Each row is a point on a landscape with many peaks, with its height.
From any point a climber takes the steepest step (rise divided by distance) to one of its 2 nearest points. It stops when none of these is higher. Distance is the straight distance between rows; heights are no part of it.
q626 height 72.9: [114 120  86  66  58 151 125 122  99 148 166 147 116 126 108 155 180  94
 174 182 133 141 113 146 194 107 141 113 118 116 141 130 165 119  95 101
 139  65 174  72 117 100  99 119  96 121 155 178 110  72 106 135 146 128
 128 186 141 160 141 158  58 194  97 128 129 105 119 135 142]
q484 height 16.5: [175 154 131 138 101  94 153 128 137 124 118 140 140  76 111 164 111 101
 101  95 136 121  91 159  82 159 153 113  94  99  84 101 132 104 134 157
 166 154 164 163  80  83  92 154 201 118 137 160 180 161 156 166 110 118
 162 113 118 166  81 118 149 107 196  79 198 135 150 116  91]
q151 height 77.8: [ 75 149  98  93 100 161  82  85 162 105 161 167 151 127 149 168 106 112
 183 187  89 156 106 131 159 132  86  97  98 126  79 139 154 143 108 133
 121  58 185 137 151 172 106 117 122 136 117 166 112  75 138 119 150 126
 136 181 162 166 158 152 126 177  96 140 125 125  82 115 126]
q613 height 33.5: [125 123 161 147 146 112 149 141 126 100 107 104 135 166 172  76 131 160
 127 109 123  94 141  94 116 119 107 118 169 141 148 121  90 152 142 132
 115 174  78 106 166 152 168 122 132 146 126  83 128 128 148  87 117 148
  97  99 144 101 188  75 128 104  94 127  93 157 130 143 151]
q374 height 23.5: [146 150 106 142 147 147 114 143 153 203 132 130 160 105  78 157 109 114
  91 126 149 123 188 118 118 131 151 133  81 120 114 100 147 114 116 118
 130  71 132 176 118 123 114 123 145 141 141 167 105 135 101 166 129 103
 197  99  98 171 104 177 149 135 199 123 132 106 143 145 120]
q471 height 70.4: [ 88 134 118  77  57 166 139 124  69 114 153 125 115 127 152 132 187 139
 172 163 131 162 112 137 197 114 141 129 141 131 123 142 163 141 109  90
 108 114 180  55 141  99 100  98  71 131 155 163 110  82 112 106 128  92
 138 203 113 154 168 144  66 192  63 108 101  96 101 135 126]
q824 height 18.0: [102 140 148 131 133 166 167 150 105  96 123 116 121 143 180  99 130 191
 127 131 131 155 125 111 172 101 117 151 183 144 135 138 122 161 157  92
  83 180 127  75 186 153 119  91  93 151 124 107 101 117 127  90 115 110
 129 137 118 123 214  94 126 140  57 136  86 118 109 152 143]
q189 height 23.4: [ 73 169 171 153 165 151 133 129 143  85 124 106 134 155 201  94 123 175
 145 127  90 145 118 126 112 135  86 123 162 123 114 150 117 143 150 140
  64 195 106 117 176 195 110 112 115 119 154  87 125 160 158 110  98  94
 118 123 130  94 185  95 143 120  74 152  98 134  85 109 140]
q78 height 64.3: [163 116 152 147 113  49 144 130 109 122 110 150 105 137  36 107 148 102
  99  99 155  96 144  81  80  99 150 139 129 101 211 124  70  75 102 128
 149 139 117 127  57  80 135 164 151  66  86 101 143 131 127 139 173 113
 115 120 116 107  82 107 150  80 165 104 136 157 203 136 121]
q139 height 51.1: [141 141 141 145 111  75 137 124 114 108 149 187 130 177  46  95 158  84
 109 132 139 117 148 109 106 101 114 116 144 124 211 177  84  79 142 107
 103 169  82  87  75  91 151 139  57  84 124 114 125 154 130 161 151 131
 123 109  92  42  67 185 132 110 141 103 126 127 195 114  95]
q215 height 18.8: [117  97 141 167 183 142  77 131 161 197 106  79 147 130 146 151  76 175
 116 101 124 121 119 151 129 151 132 123 114 135 107 104 171 193 124 136
 166 113 114 210 175 165 155 126 151 174  84 140 141 146 103 123 111 134
 137  67 155 129 127 108 137 106 159 180 136 149 121 142 143]
q166 height 84.4: [ 76 125 133 124 118 156 150 104 153  93 155 161 154 157 174 108 121 171
 174 159 150 173  98 137 133 115 118 119 176 138  93 168 119 176 174 116
  82 124 101  75 182 139 133  82 129 183  76  95 107  53 154  39 130 179
  90 166 160 120 203 109 160 148  39 133  97 105  78 148 150]
q452 height 36.8: [187 128 120 138 139  90 126 144 136 171 150 177 149 136  50 138 114 101
  96  87 148 107 153 130 105 132 166 112 119 135 104 100 126 119 156 161
 166 105  49 140 124 109 167 118 164 197 150 123 112 144 111 125 121 177
 158  90 113 104 109 189 156 109 199 121 163 113 141 101 124]
q441 height 32.7: [101 142 140  92 136 169  73 121 145 110 136  88 111 104 214 160 114 157
 154 144  79 165  51 165 131 168  93 118 110 140  66 128 184 167 128 163
 136 143 137 147 165 167 100 134 143 125 133 147 159 143 138 145 101  97
 130 146 139 119 125 119 113 131 116 166 114 120  65  85 104]
q76 height 56.9: [141 179 100 135 112 126 161 149 108 150 134 140 136 103 104 133 131  87
  97 155 141 122 184 104 146 138 141 151 121 146 128 165 116  72 108 113
  79 118 154 113  88  96  76 104 120  99 181 165 109 157 136 183 111  67
 183 146  72 175 120 184 117 152 137  97 125  84 136 136  69]
q119 height 5.9: [123 166 126  84 128 135 139 140 113  78 114 103 133  83 198 119 130 167
 141 112 102 104  77 118 157 178 112 115 159 127  99 146 139 136 113 175
 133 144 210  97 154 167 133 132 150 114 168 126 154 112 155 106 100  62
 155 137 149 167 158 103 118 140 126  89  85 100  84 133  90]
q371 height 34.7: [143 136 139 158 190 124 126 136 142 165 103 110 163 100 111 107  95 138
  79 103 121 109 182 121 101 147 159 117 117 131  97 116 122 129 146 159
 129 120  99 144 147 160 161 128 177 166 152 118 112 146 115 135 117 107
 196  80 102 142 139 133 143 119 188 111 114 116 129 152 125]
q525 height 7.4: [123 133 113  70  74 117 148 118  84  81 144 118  87 104 138 120 179  99
 179 133 124 137  72 152 151 165 155 120 124 124 147 147 148 106 109 134
 127 136 220  67 105 105 120 144 115  80 185 149 165 108 139 110 121 102
 101 190 126 141 107 120  84 170 101  83 104 107 106 113 100]
q407 height 52.0: [154 157  79 133 107 146 132 144 107 161 164 153 133 107  99 146 141  57
 117 163 141 146 173 144 142 131 145 142 103 144 139 145 142  82 106 108
  99  97 144 126  74  87  78 117  97  96 195 182 105 153 107 179 103 107
 174 146  78 136  91 179  95 149 147 121 145  94 130 105  99]
q161 height 81.1: [130 140 145 127 126  86 178 134 149 139 119 151 139 124 103 120 110 122
  69 134 162  76 199  44  88 110 116 174 138 104 157 149  69  84 111 133
  97 118 116 128 127 122 122 119 149 100  86 125 111 138 125 152 149 102
 139  91  98 156 132 143 172  98 132  92  85 122 163 183  65]
q311 height 42.7: [ 96 188 119 129 144 169 129 130 130 113 134 136 156 100 177 133 117 121
 129 157  94 163 120 135 141 142 117 133 133 144  56 159 143 116 138 146
  86 137 148 120 151 178  84  99 117 138 186 136 121 140 151 157  97  86
 178 141  99 147 156 160 122 147 106 121 123  97  82 108 101]
q372 height 66.3: [ 93 123 111 151 123 152 107 100 208 122 165 179 149 167 120 164  58  90
 131 175 109 134 154 128  84 118  61 123 101 138  96 136 103 122 129 106
 114  57 109 205 129 186 110 110 137 106  56 132  80 109 142 132 166 208
  90 136 169 101 118 150 192 130 104 166 150 168 110  80 140]
q157 height 27.9: [142 143 124 156 181 131 131 143 129 188 123 112 149  83  79 112  97 120
  63 105 131 115 212 134  95 135 171 130  98 106 102 110 150 112 131 143
 126  94 107 151 124 155 141 140 168 144 140 147 101 139  81 158 126  94
 210  90  76 151 105 144 147 119 222 109 140  96 136 161 120]
q271 height 84.2: [119 105 107 100 111 176  91 133 123 177 136 116 125 136 136 161 137 128
 139 161 143 129 149 119 181  83 115 148 109 127 157 104 149 142 100  67
 145  77 163 146 134 138 110 110  88 124 117 176 105  98  96 137 157 138
 122 127 152 156 144 143  87 155 106 175 122 148 146 166 170]
q646 height 52.9: [125  89 148 132 141 114 148 123 105 114  96  98 107 131 110 116 147 119
 118 115 156  79 171  90 114 102 131 167 116  98 212 118  75  94  99 114
 157 135 144 155  88 128 155 177 154  62  82  90 138 106 121 103 174 117
  63 110 137 126 112  75 140  88 120 135  98 195 198 174 169]
q444 height 45.1: [159  83 157 169 170 111 117 118 139 131 112  97 135 153  98 140 123 106
 119  83 119 157 107 168  74 134 168 104 107  98  97  83 170 171 131 182
 186 160  85 186 120 123 162 147 168 168 111 125 175 192 103 142 113 147
 118  86 124 135 102 106 141  98 176 160 202 134 129 109 147]
q884 height 27.3: [128  85 123 116 135 210 103 113 123 157 137  47 120 162 184 135 148 155
 132 135  97 188 108 177 156 112 111 131 105 172 100 122 185 191 125  95
 140 140  75 137 154  95 113 130  90 148 122 162 110 154  81 135 107 137
 127 161 105 107  99 119 110 137 116 200 163 126 100  95 132]
q904 height 46.1: [155 147 115 133 126  90 141 125 156 148 165 194 154 140  87 133 127  84
  99 121 138 130 132 124 102 128 119 112 130 149  96 131 111 108 155 146
 119 128  59 130 119 120 135 113 124 174 167 117 102 151 141 140 118 185
 135 112  99  83 118 192 150 119 155 112 155 118 121  91 111]
q214 height 61.3: [173  89 118 116 132 106 137 151  76  92  93 149  90 126  76  96 166 146
 138 103 128 101 122 107 157 140 180 143 157 138 170 110 103 111 111 116
 154 137  97  53 119  79 160 160  96 147 137  82 117  99 130 133 138 140
 141 126 115  91 148 168  62 131 154  71 116 136 175 164 134]
q944 height 6.9: [126 155 120  80 104 132 143 134 104  95 134 104 109  99 171 124 156 121
 151 124 114 114  83 130 158 163 136 121 135 127 133 134 149 125 106 146
 131 136 219  94 129 137 115 139 132  99 178 141 157 107 148 117 121  87
 124 164 138 166 131 111 107 154 114  95  99 119 101 133 106]
q239 height 69.1: [ 79 145 134 131 141 150 152 127 134 105 139 181 151 160 158 122 122 135
 130 167 170 139 175 117 132  76  88 166 164 124 135 156  95 140 155  79
  98 105  98 128 146 167 133  92 128 150  74  77 113  67 152  75 157 176
  81 103 125 155 183 138 153 130  44 152  86 135 145 157 150]
q481 height 76.6: [ 69 136 130 132 131 140 145 107 143  83 151 190 182 163 165 126 114 151
 163 181 162 147 146 142 126  92 111 128 178 141 100 169  94 144 183 124
  92 103  83  91 152 146 152  87 160 171  54  70 124  28 163  29 140 198
  71 120 161 140 200 129 174 149  32 131  83 117 116 147 150]
q985 height 16.4: [ 97 146 135 127 134 162 128 160 114 107 110 117 149 107 206 112 121 200
 128 136 127 140 117 114 185 124 113 146 178 144 104 153 128 177 134 110
 108 149 173  75 206 151 126  88 103 170 122 141 101  86 129  97 101  74
 171 146 148 158 219 111 123 139  71 137  89 108 102 171 118]
q894 height 12.0: [ 94 159 123 146 171 136 108 153 130 158  76 136 172  87 192 123  81 191
 108 110 123 132 146 108 170 135 107 136 143 138  73 149 110 131 122 136
 105 124 155 164 193 192 122 112 147 139 145 107  89 118 130 135  85  45
 197 100 102 187 178 123 116 134 124 146  92  99 101 156  98]
q85 height 45.6: [147 127 147 159 152 107 123 123 173 155 143 133 148 131  85 151 108  88
 103 100 136 134 126 154  73 136 128 114  89 111 101  98 142 130 132 161
 171 134 102 200  90 124 133 131 172 157 121 140 142 196 123 140 129 160
 119  99 124 114  85 133 174  89 181 165 187 139 122  91 134]
q815 height 42.8: [145 131 138 150 180 115 142 144 123 143  85 115 144 102 118  98 110 160
  91  90 132  80 175  88 103 160 147 116 124 120 139 104  94 107 119 152
 127 140 120 145 144 152 186 136 174 145 118 100 125 133 144 115 135 104
 167  76 135 150 140  86 142 114 179  97  98 137 158 168 127]
q312 height 89.2: [140 144 112 143 133 138 129 147  90 129 132  92 103  90 139 128 135  84
 128 142 116 139 135 141 140 155 148 147 108 136 170 158 143  90 116 137
  90 157 186 119  78 108  89 141 127  51 196 148 156 170 125 160 106  68
 155 158  79 128  96 122  88 124 137 118 119 114 143 108 110]
q26 height 77.9: [172  92 133 124 132 116 142 146  82  85  81  74  93 144 146  63 161 201
 136  85  97 120  82 130 143 156 134 103 165 158 130 111 107 155 135 130
 147 182  58  61 173  64 181 159 121 176 117  85 111 144 131 101 111 151
 123 170 140  79 153  83  92 125 141 101 119 131 138 129 136]
q68 height 29.8: [109 112 129  86 115 190  88 109 122 132 154  73  92 133 200 158 144 130
 160 158  84 186  77 186 147 142 112 122  97 153  98 121 197 170 118 121
 130 137 127 124 135 122  96 121 115 112 137 160 157 157 112 151 104 121
 119 169 127 127  91 124 103 141 102 180 142 116  81  75 115]
q508 height 72.4: [ 90 124 132 121 121 169 130 123 143 123 145 155 130 157 157 132 121 136
 148 163 157 151 145 130 150  70 102 143 147 138 133 138 121 155 140  68
  97 105 112 128 152 156 107  86  92 143  95 117 103  82 119  96 154 178
  90 128 134 114 174 135 123 143  55 158 116 139 122 144 172]
q970 height 78.9: [ 94 120 138 119 126 190 112 145 113 141 130 115 121 143 169 144 126 144
 141 166 147 142 152 117 175  82 103 155 126 136 163 121 144 143 106  60
 114 120 155 123 152 155  97  95  64 112 119 150 102 110  89 118 151 115
 123 131 133 132 162 129  99 140  72 170 104 136 130 150 169]
q469 height 50.2: [120 199 107 141 126 136 167 135 116 124 137 146 157 109 136 122 120 105
 110 149 113 139 163 124 134 137 128 146 141 152  84 180 118  85 139 135
  74 145 145 109 116 139  84 101 120 123 198 135 116 167 160 171 102  79
 176 147  67 153 134 166 134 149 118  99 125  84 103 118  73]
q16 height 14.6: [ 81 130 135 133 151 155  87 161 113 159  84 102 156  87 208 132 105 207
 111 124 120 125 121 111 196 119 109 141 157 137 113 135 139 166 113 110
 122 128 172 150 186 172 127 117 118 134 120 137  94 100 107 125  94  45
 187 111 137 168 189 110  98 136 108 152  81 125 100 168 116]
q683 height 65.6: [168 141 101 125 102  92 165 151  86 120 127 173 112 125  59 111 151  80
 109 121 146 107 151  98 144 130 161 151 138 143 172 152  97  76 121 113
 110 132 126  87  76  73 129 149 100  94 162 124 106 128 135 161 134  98
 150 135  72 117  96 195 105 140 158  73 122 108 179 128  82]
q482 height 72.0: [143 128 157 140 123  63 161 132 146 132 118 135 122 135  71 110 131 112
  84 112 153  72 174  52  57 103 126 161 137  97 197 137  68  73 109 144
 118 139  98 139  92 105 138 150 169  78  76 115 130 129 132 136 157 111
 117  88 120 139 107 105 184  75 161  90  99 148 182 163  92]
q577 height 28.5: [ 95 156 169 172 175 117 147 132 146 100 110 117 147 160 168  84 116 155
 118 112 103 101 154  88  98 115  88 120 164 130 127 144  83 134 150 153
  81 190  92 125 161 180 142 119 129 119 156  82 120 156 158 114 112 103
 124  82 120 105 187  75 141 102  96 138  95 151 112 137 144]
q669 height 16.1: [134  95 130 131 140 136  94 127 165 162 110  83 121 145 170 145 108 177
 128 108 121 119  86 149 139 149 121 132 121 140 105 113 159 197 136 139
 176 130 117 170 191 133 155 131 152 194  83 140 151 132 133 106 116 176
 110 107 192 133 134 100 146 115 140 168 137 154 124 138 144]
q94 height 75.4: [114 124 127 106  98 135 144 118 134 115 137 131 131 154 189  98 135 175
 160 128 138 153  84 143 151 107 122 116 159 154 101 141 129 174 169 108
 112 138  93  79 204 113 126  97 116 192 112 117  98  81 140  76 126 189
 104 173 145 105 176 118 137 138  76 124 118 107  98 129 142]
q558 height 73.3: [108 138 148 158 157 153 127 135  87 110 114  83 119 117 178 115 122 125
 126 150 108 137 152 104 142 140 118 144 132 139 172 158 130 103 121 140
  66 192 179 110 113 160 103 143  98  41 187 120 140 182 116 156 125  49
 148 146  90 112 130 102 103 118  98 134  98 114 133 122 130]
q366 height 13.7: [194 170 115 108  89  78 173 120 143  99 120 156 141  83 127 146 125 125
 118  94 131  93  68 137  86 171 135 101 122 101  88 101 108 103 145 165
 175 148 174 138  95  97 121 148 196 136 134 142 180 133 190 129 121 158
 129 133 159 168  98  89 162 106 180  76 179 132 145 113  92]
q92 height 85.0: [ 99 138 110  96 125 148  94 115 161 126 148 138 129 117 166 149 114 128
 146 149 110 133  97 141 154 129 101 118 118 142  86 121 145 150 125 124
 133 105 154 132 165 169 102  95 123 154 135 154 122 105 142 128 130 157
 129 142 159 134 147 148 128 154 110 142 129 132  94 122 137]
q979 height 60.9: [ 92 125 126 150 107 118 124  94 200 105 171 188 151 167 111 128  89  88
 137 147 102 140 107 140  76 129  66  95 113 129  90 139 110 114 171 149
  94 102  84 169 115 167 129 106 128 120  86 110 112 122 165 137 150 225
  71 146 163  78 117 145 190 130 100 139 163 163  78  67 144]
q785 height 11.7: [175 157 142 101  83  56 173 111 146  59 137 155 127 109 110 122 150 106
 140  81 127  90  52 145  79 145 125  91 142  94 120 125 100  91 147 173
 172 157 175 112  67  95 137 169 176  93 122 109 194 128 177 110 125 154
  75 150 158 135  95  68 149 101 160  85 172 131 145 104 114]
q208 height 45.2: [137 111 146 129 118  84 123 121 124 117 136 173 117 170  83 107 146  90
 123 115 138 115 137 116 117  99 115 119 139 132 174 133  98 114 144 113
 126 140  77 122 104 124 154 134  77 101 133 100 121 152 132 139 156 154
  72 109 108  49 104 151 131  98 114 130 124 147 166  99 147]
q834 height 69.7: [ 87 137 104 120 104 131 104  85 227 109 161 182 149 145 114 174  65  94
 162 198 116 138 144 126 121 110  76 129  79 116  94 152 105 117 106 120
 126  22 153 186 127 163 118 129 164  87  46 146  91  71 138 120 164 178
  84 160 182 145 117 155 190 154 107 143 131 158 108 101 130]
q162 height 8.1: [114 116 143  92  88  98 144 101 110  77 137 129 105 136 130 100 168 107
 161 129 135 125  93 131 127 137 134 107 148 118 158 165 123  99 136 141
 109 145 169  69 109 126 131 145  99  69 159 109 151 115 146 104 140 133
  60 168 127  93 101 113 112 149  84  91 101 119 111 106 128]
q99 height 75.6: [164 127 108 148 126 105 152 150  68 122 111 121 101  99  91 108 145  87
 122 112 129 120 146 117 143 143 173 143 135 142 169 137 118  81 119 136
 103 154 160 106  79  93 115 157 123  77 186 124 143 153 136 156 121  68
 159 148  80 133 103 134  87 142 152  79 117 124 159 125 112]
q14 height 21.7: [121  89 136 169 180 152  82 123 134 208 105  77 138 121 104 155  92 154
 108  95 138 122 156 168 133 132 167 123 105 110 120  86 186 177 116 116
 172  93 126 201 148 142 158 132 132 167  78 148 141 127  77 142 124 117
 156  60 151 154 107 120 133 114 181 167 156 144 148 151 165]
q451 height 74.7: [136 125 114 146 150 161 106 132 119 151 139  96 109 100 132 152 119  80
 133 151 127 160 133 160 120 157 141 135  83 128 155 130 155 113 107 140
 128 128 173 164  72 115  75 138 119  75 165 154 157 186 100 169 111  87
 145 142  98 127  69 121 112  96 141 163 155 126 140 108 129]
q442 height 10.0: [145 158 142 100  92  44 155 105 166  46 146 158 142 144 112  79 163 114
 144 101 120  80  55 139  79 127 101  75 164  96 133 158  86  92 171 184
 130 160 132  85  74 108 171 160 149  91 121  81 181 112 184 105 118 172
  42 144 158 109 103  72 152 103 138  83 117 131 112 103 115]
q837 height 48.7: [124 102 150 144 163 133 135 141 104 135  79 104 125 118 109 104 122 149
 108 104 149  79 186  81 124 129 139 153 115 114 178 104  99 115 105 116
 131 134 114 150 130 155 176 146 155 114  98 100 116 112 116 110 177 119
 127  77 118 141 140  88 133 105 135 126  79 172 182 177 153]
q22 height 20.1: [170 156 118 142 117 108 133 140 144 185 129 134 139  87  79 162 110 107
  84 106 158 124 142 142  94 150 169 126  83 104 110  91 136 107 119 136
 161 101 147 172  99  86 100 143 182 142 145 166 143 140 127 162 116 112
 190 107 104 176  81 157 152 124 215  96 171 118 145 130 111]
q95 height 54.7: [132 119 122 129 117  89 125 108 182 138 169 190 134 150  98 144 121  83
 114 128 138 126 113 136  95 118  99 108 112 135 105 123 111 113 148 140
 133 112  81 163 103 134 138 118 138 153 116 118 114 143 162 132 148 219
  80 132 143  90 106 159 167 124 129 137 169 144 109  85 137]
q258 height 71.4: [ 95 124 158 141 147 177 123 149  81 115 110  98 109 138 181 130 119 143
 122 150 129 134 166  97 163 113 102 163 141 133 182 130 127 129 119  89
  78 176 159 119 138 170 108 113  63  72 146 118 110 144  94 131 145  70
 122 124 107 120 162 110  99 126  74 157  90 128 131 143 168]
q246 height 75.1: [128 147 110 111 132 120 122 129 160 134 128 135 138 105 154 129 120 130
 122 126 128 107 116 116 141 139 120 132 123 132 113 117 115 123 127 138
 143 119 150 140 153 159 128 121 159 150 143 128 130 117 160 122 130 155
 131 116 151 154 141 125 148 137 139 125 120 138 121 133 128]
q200 height 20.2: [ 72 160 163 137 159 183 148 140 127  99 139 117 125 142 190 108 129 174
 135 143 103 182 126 119 147 117 107 147 163 144 116 151 136 156 159 111
  57 179 115  98 173 186 100  87  84 139 138 106 112 155 142 100  99  94
 134 134 108 110 190 116 132 139  60 148  94 106  87 124 136]
q862 height 79.5: [143  71  95  94  98 148 111 132 119 180 144 127  95 144  90 169 162 111
 158 140 146 135 130 147 165  87 142 146 104 127 167  98 146 140  97  81
 176  68 138 131 111  98 117 123  91 133 121 158 120 109  85 138 147 160
  95 137 149 128 106 156  80 153 119 165 150 142 150 138 176]
q249 height 67.8: [149 105 133 110 106 122 157 135  94 101 104 108 107 138 163  84 152 178
 143 105 113 132  93 127 160 125 139 121 166 157 126 125 123 157 151 111
 133 162  82  65 189  89 143 126 115 164 140 106 107 121 133 102 107 155
 122 154 128  92 162 114 114 133 114 104 125 128 119 119 136]
q947 height 8.8: [114 130 142 110  75  63 144  81 144  48 149 153 137 139 112  82 169 116
 165 129 128 107  64 140  94 137 110  85 155 106 159 179 111  77 162 164
 104 160 159  70  69 118 155 163 109  59 140 106 171 115 161 111 135 143
  47 170 129  84  85  90 135 146  94  83 108 120 104 108 103]
q513 height 13.4: [149  89 136 103 113 137 126 133  93 114  81  53  86 115 170 136 152 200
 142 101 115 121  68 141 156 151 151 133 140 110 139  96 152 183 100 137
 187 148 191 131 148 101 144 170 137 134  79 130 167 102 120  97 123 123
 117 143 203 160 124  67 123 121 148 133 153 171 134 175 141]
q221 height 31.1: [184 104  90 134 122 114 102 147 122 206 143 159 135 133  44 175 136 121
 122  99 153 113 158 139 125 127 177 126 107 135 112  84 155 145 149 122
 186  71  73 137 123  86 158 121 143 209 145 139 117 105  98 135 118 184
 178  91 135 139 116 199 130 128 199 118 174 110 147 130 136]
q429 height 37.0: [102 163 125 111 137 179  92 130 132 100 143 100 135  88 203 136 105 127
 153 172  83 170  90 160 128 167 104 127 114 130  58 159 168 125 125 158
 110 136 153 143 145 186  81 129 120 105 178 143 150 152 140 163  87  73
 158 152 107 124 130 138 114 129 106 144 113 111  73  87  96]
q841 height 58.4: [147 107 150 152 124  84 122 117 134 151 129 137 100 147  55 133 127  79
 101 114 164 115 154 101  86  98 129 146  99 108 201 118  89 101 109 116
 162 137 119 165  65 103 125 137 136  82  91 124 137 160 110 128 174 131
  85 114 132  99  69 104 151  88 145 152 153 162 182 112 143]
q745 height 53.0: [123 119 143 152 145 117 118 117 178 160 146 135 128 142  81 158  99  87
 103 118 161 120 152 120  84 130 109 135  82 111 144 108 111 112 105 126
 160 116 118 208  88 139 117 121 148 120  85 143 130 164 126 136 168 158
  95 102 143 109  82 123 183 101 153 173 161 155 147 102 141]
q40 height 75.7: [120 106  74  77  79 148 105 121 111 150 171 157 110 136 109 166 155  90
 169 183 134 152 132 166 163  99 122 126  99 130 157 106 150 120 101  91
 126  64 156 110 100 105  99 111  68 102 142 173 112 114  94 146 151 154
  96 171 139 111  90 144  64 170  89 156 152 124 116 105 162]
q735 height 55.3: [138  62 149 151 173 149 110 115 142 148 120  65 115 160 113 141 135 107
 130 104 115 169 118 154 102 127 151 131 106 119 120  86 181 172 114 146
 171 149  70 182 118 122 142 135 131 148 108 140 153 192  81 133 121 136
 105 103 119 118  92 116 122 111 153 190 176 129 121 104 156]
q353 height 73.2: [ 86 148  99  90 106 127 106  71 187 110 151 178 164 136 128 188 106 110
 182 200 125 131 131 138 158 109 103 101  92 118  90 151 132 130 115 124
 137  42 165 143 133 148 138 124 170 135  82 154  98  48 146  94 167 176
  99 156 184 167 152 157 160 180  99 135 110 137 111 135 149]
q178 height 14.4: [156  78 135 137 132 136 116 132 117 134  83  55  96 138 172 127 137 197
 136  89 115 128  69 146 130 153 141 123 140 129 122  91 157 190 122 139
 188 158 136 153 176  92 161 161 151 180  66 134 157 137 131 109 108 150
 116 135 198 151 125  66 139 111 152 147 158 162 132 152 141]
q414 height 67.9: [186  89 116 123 137 117 132 160  72  84  58 109  74 114  98  71 158 204
 135 101 118 102  92 115 141 162 170 127 170 143 146  96 100 123 114 131
 153 158  77  52 143  55 174 167 123 182 120  84 124 114 131 113 126 148
 144 152 155  87 152 120  62 120 163  72 119 119 159 168 124]
q736 height 27.8: [177 105  94 145 124 124 113 143  89 180 112 130 107  98  59 146 146 136
 129  86 129 123 140 146 139 151 191 129 121 127 117  80 160 141 144 129
 181  80 100 119 125  63 140 155 139 191 156 137 142  96 107 158 103 133
 200 104 135 164 120 173  91 148 201  92 169 114 139 151 131]
q332 height 39.8: [138 120 164 147 142  79 131 131 130 111 123 136 127 174 106  86 136 118
 133 105 117 107 137 111 107 104 115 105 149 138 151 125 101 130 147 134
 119 168  60 123 127 135 162 127 105 132 152  87 131 160 142 124 134 150
  87  96 114  66 142 116 133  99 111 129 119 148 134 101 147]
q145 height 24.5: [148  93 117 160 159 147  94 131 106 197 108  86 118  96  87 150 126 148
 112  93 122 127 157 156 130 132 188 124 108 116 102  78 186 168 129 125
 163  82 125 162 137 105 152 156 131 185 115 149 152 118  88 150 109 119
 189  83 146 168 106 142 117 130 200 130 172 127 133 159 158]
q277 height 63.9: [146  85 132 149 159 149 101 119 121 152 135  95 109 132 104 159 126  82
 123 130 135 174 137 170  97 137 154 126  93 115 138  97 173 145 111 148
 159 136 127 180  92 108 114 135 115 108 132 144 164 197  77 153 119 112
 117 115 107 126  62 122 109 100 148 184 191 118 132 105 154]
q82 height 57.7: [152 161 136 150 106  75 165 129  99 131 139 181 131 156  49 110 125  88
  81 132 153 116 182  77 102  97 126 154 161 128 181 175  84  66 118 102
  78 152  79  90  79  92 123 125  93  87 132 121 108 154 113 170 145  97
 154 112  69  93  91 185 136 121 146  89 113  94 177 129  59]

Where does a climber stop that starts at each point below?
q178 => q92
q613 => q312
q513 => q92

Call two points neighbours if one is among the 2 nearest of the other. Go from one point of each pair to the other, from neighbour to neighbour, staying as high as possible. Name the lowest point that can't be avoided.
q271 / q76 => q407
q271 / q161 => q82
q312 / q26 => q249
q166 / q312 => q239
q271 / q312 => q258
